Each row is a point on a landscape with many valleys, with its height.
From any point a ball rolls to the lowest of the 2 points nearest to it. It stops when none of these is lower. Distance is the straight distance between rows; heights are no part of it.
gatul: [-37  36 -12  -5 -20   0  -3 -48  10  45  -2 -22 -52   0   2   6  25 -11
 -12  15 -25   0 -69   4  31  13 -39 -18  40   2   9  10 -11  20   5  14]  (h 47.7)
kisev: [  8 -12 -30 -13  20  15  16  15  20  11  29   8  16  27 -26 -20  19 -30
  31 -14   7 -42 -11  32  47  11  13  54 -12   7  49 -26  30  27  23  -9]  (h 27.0)
pobo: [-11  19   5  28 -33  14  -4 -11 -45  39 -13   5 -27  27  -4   4  -3  32
  10  32  13  24 -17 -38  17 -10 -23 -19  23 -61 -36 -23  11  -8  -8  21]  (h 62.7)
befud: [-11  39   1  26  30  51 -30 -48  29   3  -9 -10  19 -17  12 -10   5 -21
  35  32  13   3   4 -30 -36  11   9 -11   2  -5 -18 -37   8  13  14   9]  (h 75.9)
loma: [-17 -15  -4 -52  -4  14  20 -13  18  39  49 -18   9  16  12   2 -21 -48
 -46 -11 -43 -10 -37 -10  38  24 -29 -32 -17  -6  36  11   7   4 -18 -13]  (h 16.1)
samev: [ 12   2  -7 -26  42  18  34   7 -16  43   6 -38 -10 -26 -44 -30  37   0
  28  68 -15  18  -9 -18   7 -16  13 -17  36 -11  19 -23  23 -21 -22 -14]  (h 50.3)
kem: [  3  26  27  -2  22   1 -19 -49  42 -16   3 -40  31 -33  25 -14  28 -48
  24 -15  -5  -4 -18  19  -4  -2  -2   4   5  23  50  40  10  34  39  -1]  (h 44.4)
Beb: [ 18   0 -49   7  11  -9 -38 -28  -1  26 -22  -9 -34 -24   3   0   1   1
 -73 -18  -5 -26 -28   3 -22  17   5   6 -30  31 -29 -17   0  25  24 -11]  (h 38.7)
las: [-14  -9  54 -30   1 -31  16  14  12 -24 -10  22  15 -62  12   9  -6   1
  16  -6  -3   6  21   5 -39   8 -21   8  -4  31  -5  11 -45 -34 -27   1]  (h 66.0)
Zate: [-24   6   2 -51  13   9  19  26  39  34  31 -17  23 -34  -4 -13 -36  -7
 -15 -19 -23  -6 -18  23 -21  22   4  -9  25  33  48  27 -10   4  -6 -28]  (h 44.3)
mem: [ 71  -9   7  14   9 -10  16 -15  -1 -27 -32  11  35 -11  27 -32 -14  29
  13 -36  14 -38  48 -30 -40  18  56   7  -3  24 -20  11  42  22  20 -10]  (h 74.7)
gug: [-26  -4  -4  -3 -27 -29 -21  14 -17  -7 -24  14 -60  -5  -7  17  11  22
 -39  15 -12   1 -29  25   2   2 -27 -21  22   3 -22  11 -22 -10 -29  21]  (h 53.9)
tatu: [-28   3  13  14 -20   9  -4   8 -23  21  -3   5 -40   1 -16   7 -37  52
   3  13   6  30  -7 -19 -15 -12 -40 -33  34 -47 -20  -9 -29 -18 -53   5]  (h 63.5)
pato: [-23  -5  50   9   1 -13  12  25 -17  -1  -9  18 -14 -39  -7  21 -12  25
  28   9  12  11  13 -17 -28  -9 -36  -6  34 -15 -22  -1 -36 -27 -41  -4]  (h 64.6)
naro: [-26  21 -13  24 -42  -5   3 -10   8 -32   3  -8 -24  54 -11  16  38 -17
  28  11 -16  23 -25  15  56 -15 -11 -27   7 -24  24   0  -1 -15 -21  35]  (h 25.1)
zur: [  4 -14 -24 -33  18 -24  46  14   1  61  14 -16  -5  -7 -28 -10  29  -2
 -12  -9 -42   5 -25  23  26  -3  -1   7  18   3  65   1   4 -13   3 -35]  (h 31.6)
ridup: [-29 -33  26  18 -11 -15 -14  29  -1 -14   2  48 -20  -6  -5  23   5  12
  24 -10   2 -12  21  61 -17  21  -8  25   5  -5   6   0 -24   2 -16  12]  (h 68.7)
putis: [ 39   0  21 -46 -12 -19  27  54 -39  -7  -7 -27  30  19  -6 -11 -12  21
 -19   1  10  20  16 -25  26   0   4  -6   1   3 -12  49  15  -2  -2 -15]  (h 64.2)
vibag: [ 11 -42 -27 -25  -7   8  21  29 -14  30  29  39  -1  41  -1   3 -26 -15
 -35 -31  -6 -43 -11  -5  10  19  26  29 -49 -12   1 -37  10  10   6  -3]  (h 67.5)
Poma: [-31  25  -9 -19 -33 -25 -23 -10  15 -31 -28  -3 -27  -9  11   9  26  -1
 -12  16 -11  17 -31  28   6  17 -33 -27   9  28  15  30 -28  -9 -16  36]  (h 56.1)
mitun: [ -4  10  14 -34  26  25   1  23  13  22  24 -17  30 -13 -11 -11 -43  -9
  15   3  -2   0  -7  -1 -28  19   8 -18  23   2  11   7  12  12  -9 -22]  (h 47.1)
sev: [ -3  14  40 -23  13  41  14  19  11  -5  33 -18  55  22  -4 -13 -21 -35
  49   3   8  -2  22  -4 -17  29  36  -5   8  14   7  -6  20  23  11 -21]  (h 49.1)
zade: [ 24 -16 -57 -29  -7 -36  50 -11  21   2 -15  10 -40   2  21 -11  37   3
 -14 -12 -37  20  -8  12   4 -37  22   5 -36 -13  31 -17 -26 -50 -17  10]  (h 26.2)
nefom: [ 20   4 -42  22  15 -18   2 -32  39 -34   4  10  -9   3  11 -20  22 -26
  -4 -16 -13  21 -10  24  41 -61  19  41 -36  15  15 -14  22   2  37  21]  (h 19.2)
kigul: [ -9 -22 -58  16   2   4 -28 -10 -11  11  -6  37 -51  24  10  15  45  10
 -37  60 -11 -30 -12 -20  32   9 -11  -6 -17 -11 -13 -32 -21  -5   7  -3]  (h 48.8)
dig: [ 15   8  34   8  47  17  13 -39  -8  24   9 -39  36 -18 -17 -10  12 -19
  63  24  13  23  11 -30 -23  -7  22   1  -2 -33 -12 -18  38   7   4 -14]  (h 46.2)
muven: [  0   1   1   3 -33 -14  25  22 -20 -28   5  -4 -10  59 -15  10  25  -2
  15   7  -6  42  16   8  46 -18  -4 -10 -20 -19  20  -4 -15 -31 -11  11]  (h 26.9)
Teme: [-38   9  24   2 -13 -36   3 -15  50 -30   3  -7  25 -29  -1  19  13   7
  59 -28 -11  16  -2  37 -13  18 -23 -18  16  26  73  35 -31  -9 -15   1]  (h 37.0)
fise: [ -4  12 -10  20  12  15 -44 -57  58 -41  -8  -5  19 -23  32 -17  -4 -27
  -5 -24  10   2  15   5 -27 -14   9   6 -25  28   5  -3  -9   7  24   8]  (h 46.8)
fatak: [ 49 -19 -71   1  23   5 -17  20  -9   4 -26  14 -18  17   0 -25 -20  29
 -28   2   8 -33  -1  -9 -13  19  46   9  -6  11   8 -18  24  29  13 -11]  (h 72.3)
Famin: [ -2  31  67   4  12  12  11 -23 -23  34  10 -34  29 -25  -8   9   1 -17
  50  24  -3  21 -16 -30 -21 -11 -12 -20  24 -35 -30   8  22   3  -3   7]  (h 44.5)
fipi: [  1  22  58  -4 -13  39 -16  14 -13 -22  13 -27  33  25  -7   0   3 -17
  42  27   9  -8  15 -14  -8  21  33 -26  30  14 -35   8  22  35   3   4]  (h 50.7)
Somub: [  7 -15  -6 -16  -1  -1 -25  25  15 -19 -16  32  40 -19  13  -6 -47  44
  -6 -13  34 -11  31  -2 -25  33  -8   3  -4  15  11  36 -18   4   1 -19]  (h 77.3)
Sunir: [ 32   0 -30 -26 -13   3  -3 -13  27  -9 -23  10 -12 -30  45 -17   5 -18
 -45 -30 -14 -16 -13  20 -35 -15  43  27 -46  28 -25   6   2  -6   6  31]  (h 32.4)
rudo: [-15   5 -35  49 -13  28 -52  -8  -5  -6  -9  11 -47  38 -14  10 -16  19
  11  10  21 -23  -8   9  17  14  10 -17  10 -31 -23 -16   3  29  -5   5]  (h 80.3)
zapa: [ 37 -10 -14 -13 -11  -5   8  36 -55  10 -11 -10   7  38 -12  -4 -35  30
 -64   5  16   2  20 -47  31  12   0 -10  -3 -11 -24  10  21  -1  -7 -23]  (h 63.0)
fama: [ 21  22   4 -34 -19  10   6   9  -3  -2  10 -11  59  24  26  -7 -32 -44
 -41 -24  19  -7   1 -28  21  27   4  15 -44  10   1  16  27  15  18   1]  (h 10.5)
Rab: [-42  42   7  14  -3  64 -14 -31  41  15  24  -1  11   1  -6 -13   5 -23
  57  37  -6  14  -7   0 -13   6   8 -15  11 -19   7 -46  -7  -2  -6  20]  (h 76.6)
dopip: [ -9  10 -27  22 -16  10 -16 -12  21 -44  28  -9 -19  53 -23   4   6 -29
  14 -10  -7   1 -12  23  84 -28   7  -9   2 -10  23  -3   7  21   4  19]  (h 23.3)
sofaz: [-27 -24  29 -27  -3 -27  28  60  -9 -12 -16  37   3 -77   6  17   7   5
 -21   4   4 -13  17 -13 -20  -6 -34  37  -5  54 -15  -7 -45 -46 -26  21]  (h 67.2)
zis: [-16  -6  47 -11   7 -22 -17 -11  19  -6   8  21  24 -50   8   3   5  -9
  22 -26 -20 -41 -20  48 -27  42 -12  16  -3  36  10  38  -2  29  25 -12]  (h 71.6)
pogeb: [ -8   4  63  22  -1 -15  20 -17 -11 -45   9   1  21   8   0  16  34   7
  69   6  10  23  39 -19  -9 -28  -3   0   6  -1   7  -5 -15 -27   5   0]  (h 74.0)
fazul: [ 17  -3  42   4  -9 -24   2  46 -50 -11  -5   2  27  -1  -7  22   5  29
   6  15  29   5  13 -14  16   8 -24   2  22 -20  -3  57   1   8  14 -17]  (h 65.5)
Div: [ -8 -17 -29 -64  -5  18  32  -6  28  23  24 -11   1   2  16 -15  -2 -13
 -51   7 -47  10 -11 -29  18   6  -8 -36   3  15  44   7 -26 -27 -25  -7]  (h 19.4)
nebi: [-37 -30  -3   7 -11 -17   8  32 -39   1   0   2 -49   4  -2  25  31  35
 -61  23 -33 -25 -22  21  30 -11 -50 -10  46  15  -4   8 -11 -22 -34  10]  (h 52.3)
suz: [ 14 -18  15 -25   0 -12  21  63 -26  -7   2  34  32 -11  -1  -1  18  19
  -5  10   7  -6   3  15   7  14 -19  29  10  10  29  41  -7  -8  11  -1]  (h 66.6)
suvu: [ -7   6 -16  76 -18  22 -48  -6 -16 -20 -28  32 -20  31   3  21  -3  17
  14  14  33 -15  42  -9  -6  17   5  -1   6 -17 -49 -30   1  24   9   6]  (h 80.7)
niv: [ 17 -60 -37 -31   2   5  36  19 -15  26  20  30 -27  32   9   1 -18  11
 -46  -5 -21 -19  10 -28  11  -7  23  -2 -30 -14 -15 -37  -7 -20 -11 -12]  (h 66.9)
lano: [ -2  12  11 -31  17   4   6  -9  17  25   5 -31 -12 -40  11  -4   1 -48
 -11 -14 -36  15 -19  30 -44  -9  14  -9   3  13   1  -4  -8  -1 -11  -3]  (h 51.2)
roz: [-24  -7  42  18 -10 -45  -4   3   3 -32  -6  21  11 -25   0  21  50  15
  57  -7  -4  -7  -5  33  -5   7 -33   2  23   8  48  41 -18  -7   5  15]  (h 34.0)
Falis: [-24  18 -13 -13  -5  19 -21 -28   9  23  11  -4 -27  24  -2   4   5 -17
 -17  15  -8  -7 -43  -3  21  20 -22 -23  -1 -23   3  -8  -3  11  -4   7]  (h 46.3)
zalim: [ -1 -13  38   1  -6 -11 -28  -2  -2 -18   1  23  30 -13  -4   8 -31  -8
   1 -32  18 -41  -3  25 -25  45  -9  11 -14  14 -22  21  13  31  19  -1]  (h 70.6)
bub: [ 33   9  17 -32  16  -2  -1 -23  23  -5 -17 -19  20 -49  39 -25  16 -26
  -2 -25 -17  -4 -15  31 -44  -4  19   6   4  35  15  36   6  21  14  -3]  (h 47.9)
Nur: [ 11   9  -3   3   2   6  13   5 -27  17  -3  -8   0  26 -14  -1 -22  16
  -1  15  24  30  15 -34   4  -9  -5 -12 -14 -47 -10 -17 -12 -24 -11 -17]  (h 62.0)
vobi: [-12  13  -9  17  20 -12 -32 -19  -9  32 -14 -29  -2 -31  -2  20 -37   8
 -76 -16   0 -31 -32 -13 -33  12 -32 -14   2  38 -42   3  17  22  18  -5]  (h 41.9)
rased: [ 19   3 -14  22  40   9 -25  -2 -17   2 -30   2 -39 -40  -9  -3  19   3
   7  27  -7  -5   1   1 -50 -10  20  -5  20   8 -56 -50  -4   3  -7  -7]  (h 44.1)
rotid: [-48  30   1 -10   5  41   1  -2  33  37  14  10   0 -24 -13 -11  -1   8
  32  38  -9  19  -5 -11 -34  12 -19 -14  29  -6  22 -42 -35 -21 -26   8]  (h 77.2)
Tun: [-34 -30 -12  34  25   3  -9  39 -49  29   7   0 -36   0   5  23  22  33
 -73  21 -11 -45 -26  13  14   1 -43  23  31  23  -4  -1   7   1   4  -4]  (h 51.1)
mezu: [-26  -6  30  27   7 -11 -17  -1  -4   5   4   7   3 -11  -7  24  18  40
  68  -4  24 -11  -4   5  -1   7 -30  -8  37 -32  38  56 -17  15  15  -9]  (h 36.5)
sug: [ 13 -38  -5   4  -1 -12  -3  41 -42   9 -17  28 -12 -37  -1  21 -43  23
 -61 -33   5 -32  26 -16 -41  -1   9  22 -21  28 -62 -27   1 -11 -18   4]  (h 69.2)
nazem: [ 55  -2 -25  22  -7  -4 -13 -34  18 -44 -23   6   3   1  38 -22 -10 -16
 -18 -46 -10   4   9  27 -22 -29  50  19 -32  12 -41   6  33  13  15  17]  (h 27.6)
Zesa: [ 14  -4  42  -6  13 -15  15 -16   1 -29   2  -4  28 -18  10 -10  18 -18
  45 -18  -5   6  26   9 -23 -15  21   8  -7  -1  -2  13  -1 -18  15  -6]  (h 73.3)
nepok: [ 45   0   4  17  -6 -19  23 -19   9 -40  -7 -36 -12   9  13 -13   1 -13
  19 -27 -14  58  29  13  10 -77  53   2 -19 -17 -18   2  14 -17  -9   7]  (h 26.4)
malu: [ -1   4 -11  37   1  -8 -28 -28  38 -51  25   4  -3  16 -10  -3   1 -28
   4 -40  -1  24  -9  26  42 -45  -7  17 -11  -1  13   2   5  21  25  17]  (h 21.5)
motab: [-14 -10   9   2  36  23  -8  34 -22  17   5   1  -8 -25 -21  10 -12  -6
 -19  18  -6 -30 -10  -4 -46   2   5   2  27  25 -49 -45  11   4 -13  -2]  (h 40.9)
kefo: [ 24 -26 -11  20  19  -3 -18  37 -35   3  -9  21  -4  13 -11  -2 -15  16
   0 -14  10 -27  10  17 -19  21  21  16   0 -12 -12 -16  19  28   7 -16]  (h 71.1)
sevef: [ -8  14  -6 -31   2  34  17   5  -2  32  23 -38   3  -2 -39 -15  25 -18
  14  35 -48   5 -25   2  24  11  14 -45  47  -7  31  -2  19   2 -30  -1]  (h 52.8)
soge: [ 38   6 -31 -22   8   9   7 -21  37 -21 -12 -40   0  -5  19 -35  -6  -3
  11  -7   6  35  14   9   0 -31  46 -16   7  -9  34  34   7  -3  -4   6]  (h 40.7)
tosu: [ 21  13  23   1  -1  -1  -1  21 -36   4  -2  -3  49  30  -9  10  -6 -34
 -12   4  36 -26  12 -23  22  35  -4  28 -26  12 -24  -4  43  31  40  -8]  (h 7.8)
Debud: [-18 -27  25   2  -6 -28  -2  68 -38 -11  -8  35 -13 -25  -2  20  21  36
  -3  10  -2  -3  13  30  -8  13 -35  18  38   8  18  33 -18  -9 -30  11]  (h 67.7)
Kuf: [-42  -7   0  10  38  36  10  16  -6  52  28  -7 -25 -19 -24   3   6  10
 -19  31 -28 -31 -33  12 -25  -4 -14   2  45  34   0 -57  -8  -5 -11 -15]  (h 37.8)
Boga: [-30  39   5  24  -7  31 -26 -42   7  25 -10   3  15   6  11   8  -8  -6
  24  13  34  -9 -14 -41  -7  20 -33  -7  13 -26 -25  -8  19  21  30  17]  (h 75.4)
Mon: [ 12   8 -50  53   2  22 -31  -1  -7 -34 -17  24  -4  29   0  -4  15   2
  -6  40  32 -13  43 -19  25  -2  29  11 -17   8 -29 -47   9  13  26   0]  (h 81.1)
sogi: [-13   9  13 -17 -10 -26  21  17 -21  11   7 -11   1  17 -24  15  12  -9
   5   3 -10  26 -21  10  25  -4 -29 -18   3 -41  26  30  -3 -15 -15   2]  (h 29.0)
runi: [ 46  -3  19  -8 -11   1   2  18 -11 -23 -26   9  37 -10  18 -13 -48  37
  10 -32  24 -11  58 -34 -30  29  30  -8   4  17 -25  14  -4  12  -6 -32]  (h 76.0)
Fef: [ 44 -34  -3  16  13 -15  20  60 -66  21  -7   9   0   1  -5   6 -32  24
 -33 -24   5 -18  31 -20 -29  -1  18  33  -3   4 -43 -24  25  10  -5 -18]  (h 70.2)
Lukof: [-41   4  23  31  -4   2  17  19 -42  45   8  25 -21  26 -14  28  40 -19
  41  23   6  -2 -20  10  10   1 -25  29  23 -51  -6 -27  17  -2   9  22]  (h 47.0)
vizi: [ 33  19   8  31   0   7 -15 -25 -11 -21  -5 -27  24  39   1  -4   1 -45
   4  -2  20   1  17 -11  23  -1  27  11 -28   2 -39 -21  52  27  32   1]  (h 10.9)
pegi: [ 24  -2  -2  33 -43  -4 -34  17 -15 -50 -21  15  15  49  -4   4 -19  28
 -12 -20  37   0  33   5  32  11  -4   4 -16   3 -17  21   5  17  21   0]  (h 60.4)
tezi: [-10 -15  -7 -32 -12  -7  15   9  -2  -2   4 -12 -43  -9 -13  -6 -19  13
 -37  12 -43  20  -7 -20   4 -17 -24 -41  17   0  -2 -11 -43 -47 -75  -5]  (h 23.1)
pof: [-11  21   2  36 -29 -16 -19 -15 -21 -22 -29   7  -7  33   7  25   9  10
   7  -4  38  16   1 -11  23  -3 -33  -5  -4 -34 -25  22  -2   8  18  21]  (h 61.1)
kotek: [ 27   0 -11  -7 -19  -5  27  -1  17  -8  -7  23  42   5  26  -7 -27  17
 -17 -46  26  13  34 -23 -15 -15  22  31 -55  -6  -8   4  -9 -26  24   7]  (h 60.5)
pud: [  0  23  -2  -7  -3   4 -28 -12  -3   8 -11 -13  -4   3   5  -2 -33 -13
 -40  -6   3   1 -15 -12 -13  19 -14 -26  -9 -14 -28  12   8  15  -3  -1]  (h 44.6)
dumu: [ -8 -18 -32  14   8   5 -28  24 -44  17  -5  18 -28  27  -2  11  14  19
 -56  39  16 -37  -9 -25  32  29 -23   6  18 -17  -4  -9  14  14  11   3]  (h 49.9)
Zula: [ -8   2  -2 -65  -2  15  19  10  15  23  32 -12  36 -11  24  -4 -41 -46
 -61 -19 -15 -20 -31 -14  14  16  -6   0 -36  20  36  23  11  10  12   5]  (h 13.5)
tinot: [-26  50  32  18 -24  28  10 -19 -14  35   1   2  42  35   7  17  -3   3
  28  35  45  23   8 -68  20  15 -42   6  -4 -36 -20 -14   9  -5  27   6]  (h 75.1)
pimaz: [-44  -8   5  25  29   4  31  17 -22  79  38 -28 -23 -14 -37  22  12  24
  -1   4 -38 -14 -40  37  -4  -4 -24   4  60  15  36 -17  -5   2 -11 -35]  (h 34.6)
lalo: [ -3 -10   8  13 -14  -3 -22 -11  29 -51 -11  13  27   2   6  -6 -53  46
  13 -28  33  26  52  -8 -18   8   2 -13  -9  -5  13  22 -35 -18 -11 -15]  (h 78.3)
Vogen: [-46  16 -14 -11 -21 -11 -16  13  23 -26 -15  23   2   0  11   8   9  22
  -6  29  35   8  -9  -4   9  28 -49 -13   5  19  34  25 -40 -16  -9  27]  (h 57.9)
zoru: [  0  19   4  30  20  -6 -28 -38   6  -3 -30 -17 -44 -37  -5  10  52   0
  46  20 -15   7 -10  21 -41 -20   7 -13  18  -1 -33 -21 -27  -3  -1   8]  (h 43.2)
Gufim: [-20  17   3  -8   5  18 -15 -45  50   2   5  -9   1 -37  35   1   3 -63
   3 -16 -16   8  -1  38 -53  -9  20  10 -30  23  10 -21 -17  -4   0  10]  (h 48.9)
fase: [ 13 -13 -32 -48  -2 -13  40  -6   3   9   3  -7 -20  13   7 -18  17  -5
 -22  19 -35  28   3 -25  26 -11  -4 -30 -12 -23  32  -9 -23 -49 -34  -2]  (h 23.0)
Pigo: [ 21  11 -32   6   9  32 -19 -23  61 -48 -10 -12  20  -4  31 -33 -23  -3
   3 -12  15  12  23   3 -15 -19  51 -12   3  22  12   8   2  10  14  11]  (h 44.2)
Fudi: [ 16  -8  -8  38  28  -2 -28 -28  11  -9 -12 -17 -19  -3 -20   2  10  13
  49 -11   4  10   4  26 -21 -18  19 -11   3 -25  -6  -7  -3   5   6 -15]  (h 40.6)
guv: [ 12   4  27   1 -26 -17   5  11 -17 -25 -11  27  50   3  22  12  -2   3
 -10 -15  27   1  38 -23  -2  12 -14  26 -43  10 -15  11 -13 -15  28  -5]  (h 59.7)
Lupi: [-32  13  14 -24  -7 -19   4  -8  54  27   8 -12   7 -43  -7   8 -27   5
  17 -29 -20  26  -8  47 -33  25 -14 -11  18  19  52  26 -45  -2 -21 -23]  (h 40.8)
zaba: [ 14   4 -16  -8   6   2  20   3  20 -36  -4 -23  18   8  -8 -18  20  20
  39  11  20  48  30 -15  13 -36   9 -10   6  -1  43  23 -16 -30  -1   7]  (h 37.2)
maz: [ 20 -11 -18 -24  -4 -16  40  16 -15  14  -2  12  -3  15   4  -2 -22  21
 -12 -24  15  30  35 -35 -10 -23   9  12 -40 -33  -1 -15 -30 -49  -7 -16]  (h 61.3)
Kevo: [  6 -19  24  50  21  -3 -28 -28 -15 -17   5  -8   6  -2 -22  16  15  42
  73 -12  28  -1  19 -10  -5 -19  12 -17  18 -41  20  33  -2   1  13 -17]  (h 38.5)
zin: [-24 -30 -32  14  -8  12 -21 -32   2  45  16  18 -68  21   0  17  12  21
 -46  29 -32 -26 -41  -9  16  11 -27 -22   9  -8 -20 -33 -14   5 -10  -8]  (h 47.6)
Buv: [-25  21  82  17 -34  18  11   9 -23   0  20 -11  23  37  -2  33  28  15
  85  31  10  12  24 -31   6  -9   1   0  24 -16 -14   6  -5 -10  11  -1]  (h 74.5)
Bamif: [ 28  -7 -61  13  13 -24  20 -47  25 -21   0 -23 -15  16  11 -39  28 -30
 -24  12   3   4 -12  10  77 -57  36  34 -47   4   8  -1  55  16  17   7]  (h 16.4)
Zigo: [ 16   0 -16 -14  41  12  37 -21   7  30   0 -39  12 -15 -24 -35  23 -13
  46  44  31  37  21 -28  -3 -26  34  11  -6 -24   4 -29  32 -17  -4 -18]  (h 48.0)
koduf: [ 48 -11 -49   0  10   0   3   4 -48   6 -21 -12 -22  17  -3 -18 -31   7
 -74  20 -14 -13  14 -54  -2   9  20 -25   0   5 -50 -30  31   6 -20 -13]  (h 64.4)
vub: [-31  32  44   6 -44  30  13  27 -13  14  14   4  31  60  -7  26  12   0
  32  39  33  14  18 -29  36  13 -23  23   4 -13  -1  -9  -2  -8  15  -2]  (h 74.9)
fiso: [  3   6   1 -27  23 -24  11  -6   5  56  20 -39  -8 -12 -20  -7   7 -16
 -16 -30 -26  -5 -48  33  12   8 -22   2   6  10  36  21   2  18  18 -32]  (h 34.2)
susen: [-31  -5  12   0  14   3  36  17 -27  52  34 -14 -12  10 -27  17  -7  21
 -13  19 -33  -5 -36  -1  27 -10 -46 -15  36 -30  20   8  17 -15 -21 -12]  (h 31.5)
Gaz: [-24  25  12   0 -45 -10 -23 -14  38 -75 -10 -10   6  16  20   2   6 -16
   3  -4   7  30  -6  31  21  -2 -18 -24  -1  24  28  42 -18   0 -17  45]  (h 58.1)
fet: [ 59 -13   5  32  -6 -16   6 -27  37 -52   2   8  -9   4  28 -25 -11   5
   1 -41 -19  42  24  16  10 -82  71  12  -3   9 -28  11  36  11  17  14]  (h 22.3)
Fup: [ -9  26  37   0  27   1 -20 -37  23  14  -3 -39  15 -39   4   3  20  -8
  46  -1  -1   1 -22  -2 -24   8 -19 -24  27  -4  21  44  -3  19  19  -7]  (h 41.6)
Sokem: [  3  -9  14  13 -37  -8 -30  -5  27 -78  -1  18  22  26  10 -15 -20  12
  -3 -47   8   8   9  37  26   3 -14  13 -22  22   9  48  -3  12   5  19]  (h 59.4)
Mes: [ 19 -16 -50 -21  -5 -20  53  14  13   3  -8  29  -1  14  10 -16  42  -4
  -2   8  -4   5   5  12  26 -29  28  42 -41   0  27 -18  -1 -43  14  23]  (h 28.7)
kos: [-24 -19  24  -9 -15   3 -31  17   6 -19  -6  40  -2 -12  -3  13 -26  -9
 -15  -6  13 -24  19  37 -28  38  14   9 -17  32 -40 -10 -13   5 -12  19]  (h 69.7)
Dolut: [ -6 -16 -11   3 -23  -3 -34  12   3 -22 -17   5 -23  17 -18   2 -43  33
  -3 -23  18  12  15  29  -9  13   6 -31   4 -21  -5  26 -30   2 -28  -3]  (h 79.1)
vupo: [ 30 -26 -26 -38  18  11  28  -4 -22  21  14 -14 -22   3   9 -19  -5 -12
 -56  23 -35  -6  -9 -46  11 -14  17 -18  -5  -2 -36 -22  16 -18 -23  -5]  (h 65.9)
Forop: [  0  17 -10   5 -13  -5  13 -24  13 -36  -7 -25 -19  11   9  -4  11 -28
  16  -3 -25  53  10  16  -8 -48   9 -20 -22 -17   7 -14 -27 -36 -35  17]  (h 22.9)
ravak: [-11 -18 -25   0 -18  21 -48  14  -4 -14  -4  19 -41  35 -15  -1 -55  32
 -32  13  10 -16   3   8   3  35  10 -36  14  -9 -17 -11 -12  16 -37  -2]  (h 79.8)
Nipo: [ -1  14  18 -23 -14  -3  25  14   0  -5  -8 -20 -27 -19 -11  -9  -8 -20
  13  -4 -26  44  -4 -16 -14 -23  -4 -23   5 -16 -14 -25 -46 -42 -64   4]  (h 19.0)
Labep: [ 54 -10 -43  26  24   4 -14 -17  16 -12 -31  13  19   0   5 -28 -15  16
   8 -29  21 -36  24 -10 -29  20  37  17  -6  26   3  -2  37  41  36 -11]  (h 73.6)
bivil: [  1  16  31   0  44 -12  -6 -21   9  45  17 -45   8 -48  -9   9 -12  -4
  13 -18 -13  -3 -40  16 -40   6 -24  -8  26  11   3  31  10  30  29 -44]  (h 38.1)
varof: [  9  -5 -62   8  13  20  -3   3  29 -33  27   9  -7  41 -21 -31  12 -20
  15  10  -2 -29  -1  24  83 -21  29  33 -11  19  34 -22  26  38  21   3]  (h 25.2)
fike: [ 37 -10 -61 -18  -2 -11  -6 -28   5  24 -14   8 -24 -14  23  -7   6 -13
 -62 -31 -17 -39 -32  -2  -4  -2  34  27 -67  23 -12 -18  23  20  35  12]  (h 35.9)
Zug: [-36  18  64  16   3   8  19   9 -32  35  13  14   6 -13  -7  27  12 -16
  41  29   0  -6 -19  -6 -26   2 -28  -3  40 -20 -41 -15  16  -1  10  12]  (h 45.9)
mef: [-39   4  22  -3 -30  -9  -2  22  -7 -15   3  40  26   9  16  37 -19  11
  -6  12  42  12  21 -18   3  17 -40  10 -24  -7   4  10 -38 -19   0  14]  (h 59.0)
vap: [-14  -7  60  -3  21 -35  10  -9 -12  11  15  19  29 -40  -1  19  19 -15
  35 -18 -13 -19 -12  24 -29  13 -22  18  -5  -8   3  21  -1  -3  27 -21]  (h 72.4)
tovas: [ 12  -6 -35 -39   5  -7  45  11  25  49  25   3  12   8 -13 -20  29 -30
   6 -30 -35 -32 -29  43  35  21  25  27   0   6  59 -11  25   4  13 -16]  (h 28.9)
sebu: [ 31  -2 -44  34  11 -17  11 -33   3 -17   4  -5   8  28 -11 -22   7 -35
 -10  -7  29 -10   9  -7  63 -28  24  51 -49   3 -20 -28  67  35  38  -1]  (h 13.8)
vef: [ -3 -38   3 -15 -15 -10   3  51 -12 -10 -22  55 -16 -50   9  13 -10  22
 -33 -14  16  -9  34  -9 -31  -2   6  40 -28  26 -34 -15 -39 -35 -26  24]  (h 68.2)

Where does a ball stop that starts at each point below?
Rab: zapa
vap: zapa
nebi: fet
tovas: tosu
gatul: fet
motab: tosu

For each start below, name every point that the ball comes to, in order.
gug: nebi, Tun, dumu, kigul, zin, Falis, pud, vobi, Beb, fike, Sunir, nazem, fet
lano: bub, kem, Fup, bivil, fiso, zur, tovas, kisev, varof, dopip, malu, nefom, Bamif, sebu, vizi, tosu
rased: motab, Kuf, pimaz, susen, sogi, muven, naro, dopip, malu, nefom, Bamif, sebu, vizi, tosu
